Points, in no order, along strands that fork and pass close to each other.
In the rows, zero is written as 128.
Points whose rows are less than 140 apart are linked; no others are. Some points are linked to none.
J_619: [132 141 166 192 128 154 134  40 145 204 144 133 132  97 159 126 129 106
  89 168 155 119 146 159 158 111 134 177  72  85 139  45 112 127 143 102
 136 177 184 102 177 106 117 134 111 136 126  59 196]
J_892: [151 100 111  89 117 125 157 134 147 136 127  94 163  89 138  69 148 191
 154 144 167 113 101 148 188 145  48 144 136 128  76 182 151 162  96  95
 154 182 144 146  85 142 226 150 107 143 131 122 131]
J_685: [154 147 161 159 200 129 105 134 118  98 160 135 104 139 108 166 124 124
 125  91 130 153  97 108  83  85 149  72 116 118 170  66 172 177 148 156
 115  84  96 113 117 104  92  71 141 139  93  90 163]
J_490: [126 107 121 100 114 143 102 133 117 115 125 114 114 173  80 133 122 137
 108 149  89 130 102 114 144 151 162  94 115 133 140 129  28 110 129 148
 114 125 133 102 146 140 160 151 153 125 133 198  69]
J_306: [156  94 122 141 145 123 115 126  84 143 163 112 144 115 108 114  88 162
 111 156 123 101 113 120 141 111 100  98 132 140 144 132  78 165 149  87
 114 162 140 122 140 137 194 107 136 131 164 158  97]
J_54: [139 117 135 160 136 136 135  86 108 172 154 113 164 108 130 116 111 150
 117 162 147  90 132 150 143 106 102 116 126 126 119 121 114 147 129  83
 129 161 164 134 152 144 184 119 130 146 152 121 130]
J_56: [135 134 135 182 129 162 121  67 124 181 173 116 136 107 137 150 100 131
  99 186 133 108 130 167 146 114 134 151  90 100 147  89  77 127 115 125
 112 175 194  98 162 120 142 134 147 141 128 124 142]
J_762: [113 148 167 161 111 119  75 141 162 102  98 172 115 143 140 174 128  96
 110 127 127 169 140 132 116 104 147 111 115 103 176  72 177 151 127 180
 128 105 131 107 130  93  64  86 156 147  59 104 166]
J_910: [133 120 146 180  96 173 129  65  72 178 177  81 139 122 118  99 108 125
 143 157 153  98 134 130 123 113 138 171 127 115 162  89  73 101 148 112
 133 138 195 115 165  98 145 135 192 124 169 174  92]
J_581: [121 155 122 134 129 102 123 194 169  67  69 200  70 118 177 146 120 101
 139 119 123 158 148 130 121 119 143 178 109 146 159 134 237 124 142 155
 135  73 129 124  89 102  45 124 125 122  77  57 162]
J_58: [ 95 147 115 138  68  99 128 121 168 164  71 156 116  92 177 118 155  97
 143 148 123 138 181 159 105 162 124 196 148 111 104 163 169  74 137 133
 142 123 108 142 164 118  71 167 112 120 112 122 117]
J_654: [122 127 117  83 159 112 136 151 110  92 120  96 122 145 154  92 154 108
 147  75 106  82 114 107  96 131 151 137 151 171  90 138 177  88 124 147
 112  76  95 157  83 129 107 188 154 131 125 122 103]
J_961: [161 123 132 111 210 122 151 171 120 110 162 116 144 120  85 122 116 180
 133  95 147 148  96 121 131 112 110  63 133 145 137 148 171 214 145 110
 124 136 105 153 105 168 155  51 109 138 172  94 176]
J_287: [ 95 139 142 171  57 148  98 125 177 155  92 166 127 126 131 164 124  85
  99 167 120 160 160 158 130 151 137 142 116  77 150 112 118 125 117 154
 141 142 159 127 164 126  85 130 149 129  88 136 151]
J_220: [144  97 115  86 146 106 117 135  86 100 137  78 127 146 125  70 150 114
 140  84 120  78 128  91  95 116 135 118 160 175 107 127 141 117 160 128
  87  95  95 167 101 138 158 163 174 129 140 139  94]
J_682: [137 139  77  83 137 100 166 183 135  70 109 131 119 118 155 104 147 145
 159  96 107 129 118 104 144 139 127 163 158 127  79 186 144  78 103 131
 112 100  95 153 114 144 123 185  74 131 128 149 133]
J_295: [ 93 131 122  92 115  86  85 118 142 107  88 122 139 129 160 118 159 121
 164 110 100 109 139 135  90 156 182 157 160 141  86 138 137  55 127 185
 157  94  57 149 122 125  80 175 160 124 116 161  98]
J_781: [108 116 115 155  94 135 112 109 178 167  89 155 137  98 128 153 104 110
  85 168 140 131 162 166 139 163 110 118 120  86 117 141 126 165 100 101
 127 189 152 137 144 171 136 132  87 122 108 104 165]
J_112: [133  55 115 116  82 129  93  78  68 144 149  70 148 121 103  56 120 132
 149 158 140  85 128  99 126 117 110 134 167 138 129 111  74 105 172  97
 127 146 149 151 132 107 150 121 187 109 173 213  68]
J_17: [122 123 140 109 130 129  88 137 108 100 119 110 110 192  99 139 128 108
 134  98  98 113 121  87  89 137 174  92 141 167 151 112  87 109 124 173
 138  81  98 131 104 137 132 161 184 123 100 159  88]
J_318: [182 132 123 103 185 133 173 164 153 129 193 105 165  76 146  94 121 192
 169 169 171 129  65 142 181 105  91 146 132 137 135 128 139 209 135 101
 128 188 153 108  99 146 186  57  99 130 193  79 196]
J_346: [102 120 143 146 126 123 107 134 129 124  91 157 149 161 103 162 111 124
 106 115 132 124 149 133 110 141 127  68 127 128 132 130 150 126  98 146
 146 121 115 167 108 149 108 114 142 138  99 131 124]
J_778: [108 165 101 144 102 105 148 154 179 132  57 164  65 113 179 100 166  94
 155 121 135 140 175 128 124 129 104 227 135 143 116 164 230  84 141 123
 155 122 147 153 123  72  14 136 107 106 119  97 122]
J_296: [104 153 127 153  94 144 137 103 188 174 107 159 117  88 188 140 132  82
  95 171 135 140 159 173 137 136 126 185 102  97 121 112 139 126 129 108
 113 151 152 113 172 132 123 162  93 126  98  80 167]
J_68: [122 131  88  78  96 109 120  84 139 126 120  86 152  87 189  76 169 131
 147 146 121  98 130 172 137 139 126 167 143 112  61 142 122  69 120 119
 113 132 107 124 154 118 145 199 110 133 141 163  98]
J_27: [102 137 118 123 169 129 157 165 139 103 108 158 131 146 150 112 145 119
 140  87 133 110 130 119 124 128 104 135 124 154  99 156 227 117 102 137
 156  94 145 171  63 131  74 144 122 138 106  70 159]
J_224: [113 157 152 138 125 104 103 164 165  83  84 197  97 123 175 162 130  92
 119 116 123 163 142 140 111 108 149 144 114 129 161 105 210 138 138 163
 133  71 116 117 118 105  71 111 134 134  69  70 155]
J_281: [111 132 140 129  97  92  74 160 153  99  65 192  98 149 101 189 112 123
 121 129  94 166 172 124 112 174 150 106 130 127 170 165 113 108 108 172
 164  91  88 128 109 139  83 127 127 107  82 140 120]
J_374: [115 120 135 151  80 183 140  95  93 166 179  81 127 148 111 120 119 135
 131 165 133 128 110 129 123 131 162 162 121 108 157  97  60 100 143 158
 127 136 192  94 150 104 131 138 209 132 149 185  70]
J_353: [ 98 124 144 109  77 162 109 150 131 114 103 116 121 207  88 157 131 140
 120 128 125 175  97 118 127 168 188 117 142 134 144 135  76  93 111 204
 178 105 127 107 102 128  82 148 207 120  91 180  79]
J_367: [131 150 140  88 150 116 106 155 126  86 149 122  88 166 100 153 141 116
 113  99  74 155 119  90 126 128 166  90 108 155 156 120  46 134 142 164
 117  76  91  86 153 135 173 152 126 120 121 155 102]
J_681: [129 108 165 160 142 132 147  87 168 187 119 121 154 108 116 112 120 167
 122 159 171 115 146 157 180 145  99 108 115  93 115 113 153 196 139  80
 157 201 156 129 135 174 153  81  88 145 146  66 206]
J_179: [148  71 118 133 109 139 107 121  70 140 153  89 124 143  95  93  95 141
 129 158 116  95 122 107 130 120 122 119 143 142 146 122  57 125 164 103
 109 148 159 130 135 126 167 116 172 122 166 203  66]
J_558: [127 140 130 160 123 150 123  68 168 184 145 141 129  80 163 148 117  97
  81 185 145 113 153 175 153 124 131 173  83  97 125  85 104 139 116 115
 113 184 175  98 167 132 136 147 108 138 107  77 186]
J_59: [102 126 140 128  81 177 128 125 117 139 144  96 129 184 102 131 133 130
 126 142 125 148 106 123 118 148 175 128 130 122 142 114  73  92 121 182
 148 116 161 101 140 122 117 143 214 138 117 189  72]
J_375: [152  68 113 122 119 121 122 104  68 144 177  85 125  98 163  59 123 131
 135 150 123  76 140 117 123  94  86 171 167 150 138 119  91 137 207  72
 100 131 141 127 140 109 199 127 146 127 165 150  93]
J_634: [155  71 121 100 131 107 106 136  74 113 138  84 119 154  99  77 128 120
 131 103 113  89 132  88 100 110 121 105 159 176 127 127 104 127 175 113
  96 107 101 162 113 141 173 135 165 134 147 160  89]
J_335: [167  86 101 101 156 115 134 138  81 129 200 110 121  81 171  97 111 142
 116 159 117  90 113 115 134  89  89 181 147 167 144 127  74 162 196  84
  76 152 129 103 121 111 221 119 135 125 172 123 121]
J_603: [140 137 167 145 157 137  92 146 104 114 145 121 107 188  71 173 109 136
 118  97 123 158 103  98  90 127 154  55 112 138 185 105  99 150 114 166
 131  97 128 106 104 114  85  93 158 119  94 143 108]
J_60: [ 93 103 150 163 131 132 124 124 168 149  77 168 143 129 102 144 122 133
 103 124 155 134 166 149 137 146 101  67 127  92 126 118 184 181 128 115
 144 168 137 169 118 166 108  77 107 137 111  84 190]
J_587: [142 135 127 129 174 150 183 158 111 131 164  99 143 119 149  77 147 158
 145 107 149 110 116 122 147  98  88 129 145 151 108 142 170 159 145  87
 127 125 158 147 121 148 174 113 129 146 163  93 154]
J_543: [107 106 123 104  94 136  85 146 138 108  70 142 128 184  79 158 123 140
 127 135 104 150 131 123 126 187 177 104 141 124 127 157  77  75  98 175
 173 116  97 131 111 145  92 156 163 113 105 193  88]
J_161: [147  73 116 101  99 151 108 135  87 130 141  93 108 171  70  99 107 140
 121 165 100 121 101 102 138 138 148 112 125 151 148 123  25 117 175 124
  96 143 156 102 131 122 157 128 174 117 156 212  53]
J_537: [184 124 117 122 193 118 149 124 137 142 200 113 153  58 139 128 104 178
 133 178 165 108  82 158 167  97 110 150 135 138 133 105 120 206 150 103
 117 194 126  89 119 138 184  57  96 122 195  81 182]
J_648: [147 132 152 181 121 165 127 108 135 154 161 134 124 138  86 174 101 137
 102 156 133 149  99 156 135 116 139  90 105  68 150  75 101 146 117 146
 117 162 170  99 152 112  93  74 133 143 123 153 141]
J_26: [130 110  98  91 115 109 132 132 133 116  96 127 160 122 132 119 122 154
 118 124 126 120 138 142 148 151 100 110 142 120  89 176 145 124  94 106
 126 141  99 158 122 166 178 161  94 144 127 144 110]
J_651: [183 122 153 199 143 150 105 147  87 124 193  83  75 130  63 132  67 115
 135  94 126 146  99 125 109  81 144 126 142 111 181  74 110 180 172 141
 115 112 133  79 144 100  87  42 126 106 168 175 105]
J_111: [140 122 176 186 101 165 137 120 113 153 155 121 135 163  81 164 101 152
 112 142 151 161 103 140 129 132 156  88 112  76 161  95 117 139 117 157
 130 158 183 116 135 114  66  73 162 131 128 156 116]
J_175: [111 152 156 157 116 159 177  61 145 188 108 135 147 130 173  96 176  97
 117 129 157 131 143 155 139 108 113 184  97 125 110 101 170 104 133  81
 142 142 169 127 169 108 124 154 112 137 129  63 150]
J_996: [130 142 122  93 142  64 145 179 144  67  97 183  88 132 132 178 125 141
 140  99  93 168 158 103 129 160 158 121 126 133 142 184 135  98 131 155
 134  59  65 134 115 149 115 157  86 105 103 104 144]
J_794: [143  86 127 118 117 122 136  78  62 164 158  59 148  88 157  23 162 133
 162 121 148  81 141 121 123  99  82 166 170 156 111 120 132 121 182  61
 123 126 148 138 129  91 184 133 155 118 178 140  96]
J_608: [139 131 136 125 164 125 125 145  93 113 153 123 122 153 112 132 121 121
 114  96 115 117 125 111  94 108 137  74 129 157 142 120 126 140 135 131
 107  95 105 141 121 152 155 125 151 139 124 126 111]
J_384: [131 151 124 129 163 164 189 139 123 139 145  86 143 134 153  56 175 151
 164 100 158 105 110 119 159  96  74 156 138 156  90 152 191 132 127  91
 143 128 177 146 111 124 147 133 120 151 149  99 153]
J_670: [153 170 109  82 167 123 151 118 152  85 187 161 125  93 112 212 141 100
 124 139 108 177  84 116 141 117 152 112  91 117 141  98  89 171 119 155
  83 110  55  71 155 106 157  93  61 115 143 103 153]
J_343: [107 106 163 170 140 133 135  98 154 173  94 139 167 135 100 121 118 163
 117 133 162 121 157 152 148 145  98  71 125 101 122 123 176 177 125  95
 162 177 153 162 130 171 131  77 109 141 134  88 184]
J_95: [100 133 160 182  49 173 121 100 153 170 113 148 155 153 113 153 127  91
 103 168 143 163 144 144 132 153 140 138 105  69 149  97 110 123 110 155
 149 158 196 138 154 118  72 122 173 133 105 136 148]
J_259: [112 146 153 143 121 148 117 102  87 142 142  93 129 156 145 102 144  94
 143  95 139  88 139  92  61 108 151 139 139 158 143  80 142  95 136 153
 144  87 125 142 140 105 129 142 206 134 113 138  93]
J_564: [121 153  80 110 130  98 163 185 150  96  95 158  88 114 172 121 146 134
 167 108 103 139 143 109 123 137 119 191 151 131  93 189 180  55 116 137
 126  96 111 150 112 122  68 165  75 129 108 127 140]
J_614: [167 153 140 152 193 143 137 131 113 115 199 119 101 109 120 151 123 118
 128  99 123 152  96 115  94  69 138 104 125 118 162  55 151 175 172 136
  93  96  97  95 155 110 133  60 122 140 140 105 155]
J_399: [114 115 124 104  87 135  97 149 150 115  72 151 121 172  75 178 107 138
 106 144  93 162 136 131 139 190 153  87 120 107 139 170  66  99  93 157
 153 129 118 124 136 146 105 140 124 114 114 185  96]
J_149: [126 136 137 166 120 151 130  85 114 172 152 119 151 117 134 135 115 124
 108 167 130  97 137 155 135 110 122 126 109 113 132 102  97 117 117 110
 120 150 167 121 163 128 163 136 145 147 134 135 126]
J_827: [101 150 160 167  83 136  90 138 161 128  95 176 124 151 128 175 126  98
 102 142 120 166 146 144 119 127 147 114 117 100 163 100 141 124 115 174
 144 115 144 118 139 121  81 106 154 138  75 133 146]
J_741: [120 115 135 131 135 117  93 144 176  98  70 194 111 122  68 209 120 114
 102 120 129 180 132 134 134 140 126  52 113  93 149 117 155 193 119 142
 110 139  82 129 111 125  81  56  79 115 100 110 178]
J_235: [120 143 144 112 130  75  94 164 153  75  83 194  91 139 115 202 122 126
 122 114  93 175 164 120 117 160 157  99 116 128 169 165 119 119 120 167
 145  74  70 117 124 133 105 128  95 105  84 121 142]
J_425: [143 137 167 162 121 155 114 146  90 133 170  90  99 178  83 143  96 137
 134 106 131 151 103 102  86 111 164  97 125 132 185  93  93 138 141 167
 127 108 157  94 124 112  94  88 185 128 118 169  88]
J_325: [126  96 102  92 121  65 112 143 141  96  61 158 131 124 124 133 124 155
 146 109 103 128 175 130 109 180 147 128 171 125  93 191 165  77 110 150
 143 124  61 169  93 158  98 172  85 119 110 147 111]
J_109: [ 99 114 127 137  99 111  92 149 145 114  62 180 134 143 105 171 107 115
 108 123 114 137 177 136 108 166 131  93 135 128 138 160 150 113  95 154
 158 120  99 162 108 153  94 130 132 118  89 136 130]
J_775: [105 159  82 123 108 127 161 140 173 145  78 110 117 104 180  69 174 124
 174 110 133 136 149 136 148 132  76 207 147 124  65 184 179  82 108 103
 158 156 151 147 128  94  57 170  55 122 123 124 141]
J_584: [170 157 100  95 174 120 137 109 125 112 204 142 131  80 113 193 117 120
 112 163 112 139  81 123 140 110 141 127  91 144 139  99  68 174 127 138
  73 153  87  64 143 114 182  93  84 125 163 114 141]
J_853: [ 91 155 109 138 111 124 154 145 172 137  68 148 105 126 175  94 175  96
 151 104 135 133 162 135 137 123  95 198 137 141  87 165 221  90 119 115
 155 121 149 152 117  99  44 149  94 119 116  94 138]
J_747: [106 127 167 190 147 131 139  86  83 160 123 110 157 145 111  97 135 127
 152  96 171  96 154 111  93 111 126 111 140 152 133 108 185 119 127 109
 172 112 146 167 128 133 117 106 171 126 138  99 132]
J_624: [112 140 187 165 106 155 104 134  98 123 146 123 135 195 100 167  99 138
 139 121 158 148 101  83  90 130 183 106 131 140 188  93 136 141 116 188
 170 107 160 117  75  99  48 107 212 122  79 139 111]
J_918: [176 141 100 120 191 126 132  93 134 135 203 133 137  69 127 177 103 143
 112 183 143 110  81 147 148  98 131 144 104 131 128  87  95 176 132 121
  83 188 111  70 128 123 169  76  93 134 172  97 167]
J_122: [138 130  67  78 102  98 155 130 152 112 118 106 128  78 191  95 137 153
 155 142 118 113 120 151 160 147 114 196 144 101  57 186 122  71 103 111
 107 138 108 121 133 139 152 202  63 129 128 148 119]
J_228: [109 125 105  89 111 123 119  99 123 127 125  90 149 117 169  89 170 112
 138 129 112  89 129 148 119 132 136 143 148 128  86 123 117  74 130 128
 106 108 100 132 156 129 160 185 147 143 143 164  84]
J_618: [151 129  89  62 148 111 162 160 113  84 157 135 140  99 157 121 129 144
 116 133 120 124  95 111 161 124 112 136 126 146 108 161  96 140 117  97
  80 136 107 118 119 147 214 159  96 133 153 126 126]
J_844: [129 130 120 121 131 120 115 134 168 110 107 176 125 121  92 205 113 115
  93 127 114 175 119 140 136 140 127  65 108  92 139 127 123 173 110 132
 106 142  87 117 132 140 117  78  65 123 113 117 168]
J_527: [142 132 165 108 157 130  87 161 115 102 122 127  95 210  59 182 118 141
 121  94 112 165 100  90 112 156 165  44  99 155 171 125  76 150 106 169
 142  97 121  98  90 106  87 116 145  97 100 150  97]
J_365: [151 119 129 122 179 122 131 143 120 124 139 137 148 125  83 150 104 170
 107 121 134 140 110 128 135 116 107  46 125 133 137 138 138 193 124 101
 121 155 104 148 129 158 166  74  99 136 155 118 153]
J_665: [162 125 122  99 148 144 175 157 144 137 161 107 166  98 148  83 132 195
 157 152 160 121  87 135 192 124  68 144 128 139 106 164 145 187 113  93
 142 182 160 127  92 153 221 110 103 148 154  96 173]
J_920: [113 156  88 120 104 107 174 170 174 116 103 180  93  86 181 157 116 119
 132 152 122 165 149 136 137 149 126 177 129  99 117 177 143 114 128 111
  95 125 114 119 145 154 122 144  59 111 107 102 161]
J_589: [168 141 134 162 178 140 140 125 100 142 202 118 118  93 124 128 104 132
 124 130 127 122 105 135 116  77 123 119 131 125 143  79 118 178 176 109
  97 135 122 104 154 128 161  72 119 136 178 123 148]
J_943: [135 116 126 110 149 120 116 143 118 117 113 148 142 150  76 166  99 152
  93 117 115 138 119 121 132 137 114  43 112 130 131 153 102 155  99 109
 115 148 104 142 137 151 161 113  97 132 133 151 119]
J_731: [122 104 136 111 112 142  92 125  87 117 132  86 117 189  80 108 123 118
 142 109 121 101 120  82  89 130 164  94 145 164 139 108  83 101 135 158
 135 108 116 146 101 132 126 142 202 122 120 189  76]
J_885: [119  91 130 121  99 119  98  55  67 157 136  61 174 118 114  56 153 123
 165 114 159  77 146 101 105 124 119 119 168 143 102 113 117 103 149  97
 143 140 125 168 129 109 142 130 191 115 173 179  81]
J_735: [121 135 173 185 150 131 154  69  69 172 127  87 158 128 122  61 158 124
 174  78 181  91 148 108  96 102 126 146 148 157 131 115 188 117 143  82
 168 106 154 153 142 111 128 118 163 123 168  91 124]
J_700: [145 144  72  69 145 122 180 186 127  75 143 129 145 113 155 109 138 147
 137 107 126 133  91 108 169 125 108 152 139 134  92 174 125 126  98 110
  97 122 118 135 108 152 188 170  86 136 148 132 145]
J_52: [138 105 105  99 118 123 146 124 136 135 118 115 169 105 141 103 128 166
 124 141 148 107 127 154 164 141  77 118 144 124  82 170 143 155  96  89
 133 170 129 149 116 154 206 150 101 146 129 124 126]
J_636: [139  69 114  94 101 125  80 111  80 113 132  69 119 171  81  73 127 113
 154 112 121  88 128  79 100 119 156 107 167 174 129 110  77 104 172 134
 108 119 111 158 108 134 143 133 195 120 143 200  76]
J_98: [137 150  96  90 135 116 147 137 144 108 152 151 137 101 152 167 108 129
 103 150 108 137 111 139 150 130 137 128 102 120 119 146  86 136 107 118
  89 133 101  99 142 156 191 145  80 133 133 118 134]
J_560: [ 99 147 108 131 161 125 154 194 162  89  89 180  98 134 163 126 134 109
 140  99 130 131 133 122 130 117 114 163 116 146 114 153 229 117 118 135
 148  84 147 154  79 118  58 132 113 131  96  68 172]
J_578: [166 126 133 185 167 139 117 100  93 156 206 106 117  90 116 136  73 142
 114 167 125  95 106 151 140  85 127 148 119 122 158  90  80 172 159 112
 106 165 154  90 152 114 159  83 125 123 180 148 127]
J_284: [100 154 132 155  67 132 136 102 185 175  80 164 113 100 184 116 159  69
 122 156 137 153 176 169 127 138 123 206 125 106 118 128 170 100 139 108
 139 131 142 133 184 107  86 173 113 117 106  93 130]
J_396: [169 113 137 128 185 122 157 175  96 124 184 100 132 104 122  84 109 170
 147 107 143 127 107 119 137  97  94 116 154 154 140 149 155 205 181  87
 126 136 128 146 120 156 183  69 128 128 188 111 151]
J_207: [128 152  91 102 153 165 174 162 123 118 142  83 136 122 168  56 179 137
 163  95 142 101  93 107 166  99  64 168 148 155  72 158 163 110 108  97
 136 126 164 149 111 105 150 162 100 149 147 127 143]
J_139: [143 179 131  68 170 106 146 151 140  71 174 154 106 113 120 194 147 101
 120  93 103 191 105 104 138 124 150  98  89 128 151 122  94 157 128 155
  97  73  57  90 148 118 148 112  81 113 130 109 151]
J_676: [129 102  97  87 121  85 128 152 134  99  72 148 141 126 124 133 119 151
 124 107 113 129 154 135 132 166 119 105 157 122  90 193 155 103 100 129
 137 132  75 168 108 167 143 171  80 129 117 143 114]
J_164: [126 148  98 111 118 115 122 129 164 123 128 166 122  90 145 191  97 116
  92 166 105 151 134 152 142 148 138 132  97  99 124 150  86 144 105 125
  93 152 100  87 154 162 161 129  69 120 114 112 157]
J_12: [ 96 140 116 112  92  80 113 126 157 131  75 147 120 108 180 112 156 115
 166 123 114 127 172 152  91 156 146 188 153 131  89 163 174  49 130 159
 151 111  78 150 133 108  48 161 132 120 114 129 104]
J_950: [109 126 171 203 103 162 135  85  83 170 132 117 164 151  89 124 119 129
 140 118 175 118 142 111 112 121 142 107 133 113 149  99 136 113 117 124
 171 140 175 158 145 125  99  99 188 120 137 146 121]
J_494: [126 105 108 105 102 119 108 137 146 117  77 159 136 140  92 172  86 142
  91 143 102 142 147 139 141 173 126  79 121 105 129 179  88 129  81 122
 134 157 100 138 143 168 153 145  82 126 119 163 118]
J_709: [ 91 125 146 152 122 127 146 100 140 163  87 143 166 136 129 110 154 120
 135 111 154 116 167 150 125 132 101 114 136 132  91 136 198 133 110 105
 159 136 144 170 123 147 116 130 128 138 115  85 143]
J_661: [128 143 167 180 122 159 170  53 152 201 121 135 135 115 169  99 158 102
 106 146 164 135 143 151 161 106 123 183  84 102 127  66 144 122 156  78
 140 162 173 110 178 111 123 143  99 141 134  40 191]
J_772: [ 97 120 159 159 139 116 100 115 113 126 103 166 153 157 118 147 114 109
 125 111 144  95 150 122  86 133 139  97 121 151 138 112 194 124 101 150
 175 103 126 176  75 131  83 125 173 131  88  83 132]
J_924: [110 173 119 125 114 156 181  94 151 165 111  99 139 120 194  78 187 100
 134 117 143 120 131 158 145 109  96 203 120 133  75 136 169  82 111  89
 136 130 161 132 153  90 114 173  94 138 132 101 124]
J_35: [112 143 125 120 115 135 110 136 137 116 135 135 111 153 119 165 123 116
 109 138  87 146 120 135 125 137 155 105 116 121 140 131  69 109 112 162
 119 102 114  90 159 145 158 150 132 141 111 165 103]
J_923: [124 125 157 100 146 126  71 157 119  87 102 128 103 214  77 168 118 130
 130  99 105 141 104  85 100 162 176  73 114 172 173 127  76 122 108 179
 168  83 105 122  72 130  93 159 168  98  87 150  91]
J_625: [136 164 144  73 169  99 130 159 134  69 158 144  92 141 119 177 146 110
 117  87  89 169 123  91 141 130 159  86  97 147 150 138  69 143 132 162
 114  67  66  99 150 134 163 144  98 105 128 122 125]
J_290: [154 136 139 140 139 147 114 146  97 124 176 106  94 160  77 148 111 131
 114 119  98 146 101 109 110 111 143  86 113 135 169  94  55 149 152 143
  98 118 136  80 147 114 140  94 145 128 138 171  94]
J_74: [148 122 157 204 124 161 120  98  80 160 199  87 113  98 117 110  66 128
 129 154 133 104 126 147 142  98 133 177 124 106 180  84  68 144 165 114
 124 151 195  88 162  97 136 104 153 111 190 168 101]
J_202: [130 135 137 154 130 144 116 120 153 133 146 158 125 128 103 183 108 123
  91 157 111 150 108 150 135 123 129  85 100  87 142 104  95 147 104 138
 106 155 134  99 153 133 126  90 110 147 111 137 144]
J_127: [ 92 127 143 134 145 111 128 125 127 123  98 161 146 141 150 124 138 101
 143  93 136  95 144 130  93 141 121 135 121 160 110 129 225 115 101 142
 173  92 125 172  57 122  70 146 152 129 101  59 131]
J_979: [108 129 122  92 140 108 101 124 118 102 110 103 131 148 148 104 157 100
 149  96 106  87 129 118  78 138 169 134 151 157 102 122 145  72 120 169
 133  77  68 149 110 133 112 185 167 127 113 143  92]
J_123: [128 151  94 100 138  85 167 206 141  69  97 185  79 121 156 146 135 136
 157 104  97 163 149  96 123 142 144 177 141 134 126 190 170  71 126 148
 120  71  98 143 101 127  80 154  87 121 103 107 155]
J_807: [109 120 169 181  68 170 138 109 121 159 130 131 159 169  87 158 117 131
 111 143 165 161 127 135 125 148 149 111 113  78 153 105 114 122 108 152
 152 157 191 138 135 124  66  96 187 127 120 148 121]
J_934: [129 115 118 111 118 131 144  79  93 154 149  69 160 101 168  61 173 130
 142 127 137  76 129 141 121 111  95 151 146 144  90 117 132 102 144  85
 105 126 140 134 141 103 181 167 149 141 155 143  94]
J_442: [161 110  85  57 158 104 145 146 102  95 186 124 140  82 169 117 123 148
 111 170 119 106  91 104 167 109 107 168 121 164 128 146  65 157 144 101
  66 156 118  97 104 128 241 151 118 123 161 118 118]
J_379: [113 142  75  98  96 113 164 134 167 136  93 110 123  85 191  83 158 135
 170 127 130 128 140 150 144 151  90 202 150 106  58 184 153  75 109 101
 131 151 127 133 133 116  93 187  56 124 118 133 126]
J_357: [ 90 110 142 162 117 121  97 145 178 126  60 194 124 120 107 164 118 109
 101 122 138 149 167 146 132 142 115  78 125 100 145 113 184 182 130 135
 128 146 119 159 104 150  83  74 112 125  94  88 175]
J_801: [116 155  99  98 127 140 158 115 130 131 116  68 146 115 185  53 198 126
 164  86 136 104 113 143 149 114  83 175 139 137  49 154 162  79 103  99
 133 130 152 134 126  83 114 179  93 135 145 134 113]

A fork is a point with three links. Follow the links from the first point to the second and name the forks in between, in order.
J_335; J_235 -> J_618
J_60; J_827 -> J_807
J_636; J_149 -> J_558
J_12; J_112 -> J_558 > J_179
J_918; J_296 -> J_179 > J_558
J_56; J_885 -> J_179

Follow the links from the first point to the second, and from the first to the third. Name the last point that the two ways share.
J_924; J_634; J_54 -> J_558
J_295; J_801; J_149 -> J_558
J_296; J_139; J_885 -> J_179
J_794; J_682; J_164 -> J_618
J_122; J_123; J_164 -> J_618
J_202; J_747; J_27 -> J_807

Name the points in between on the shortest way along the links from the first point to the second, in order.
J_112; J_52 -> J_179 > J_161 > J_490 > J_35 > J_367 > J_625 > J_139 > J_670 > J_584 > J_918 > J_537 > J_318 > J_665 > J_892
J_853; J_442 -> J_775 > J_379 > J_122 > J_68 > J_228 > J_934 > J_794 > J_375 > J_335
J_924; J_634 -> J_175 > J_661 > J_619 > J_558 > J_296 > J_284 > J_58 > J_12 > J_295 > J_979 > J_654 > J_220
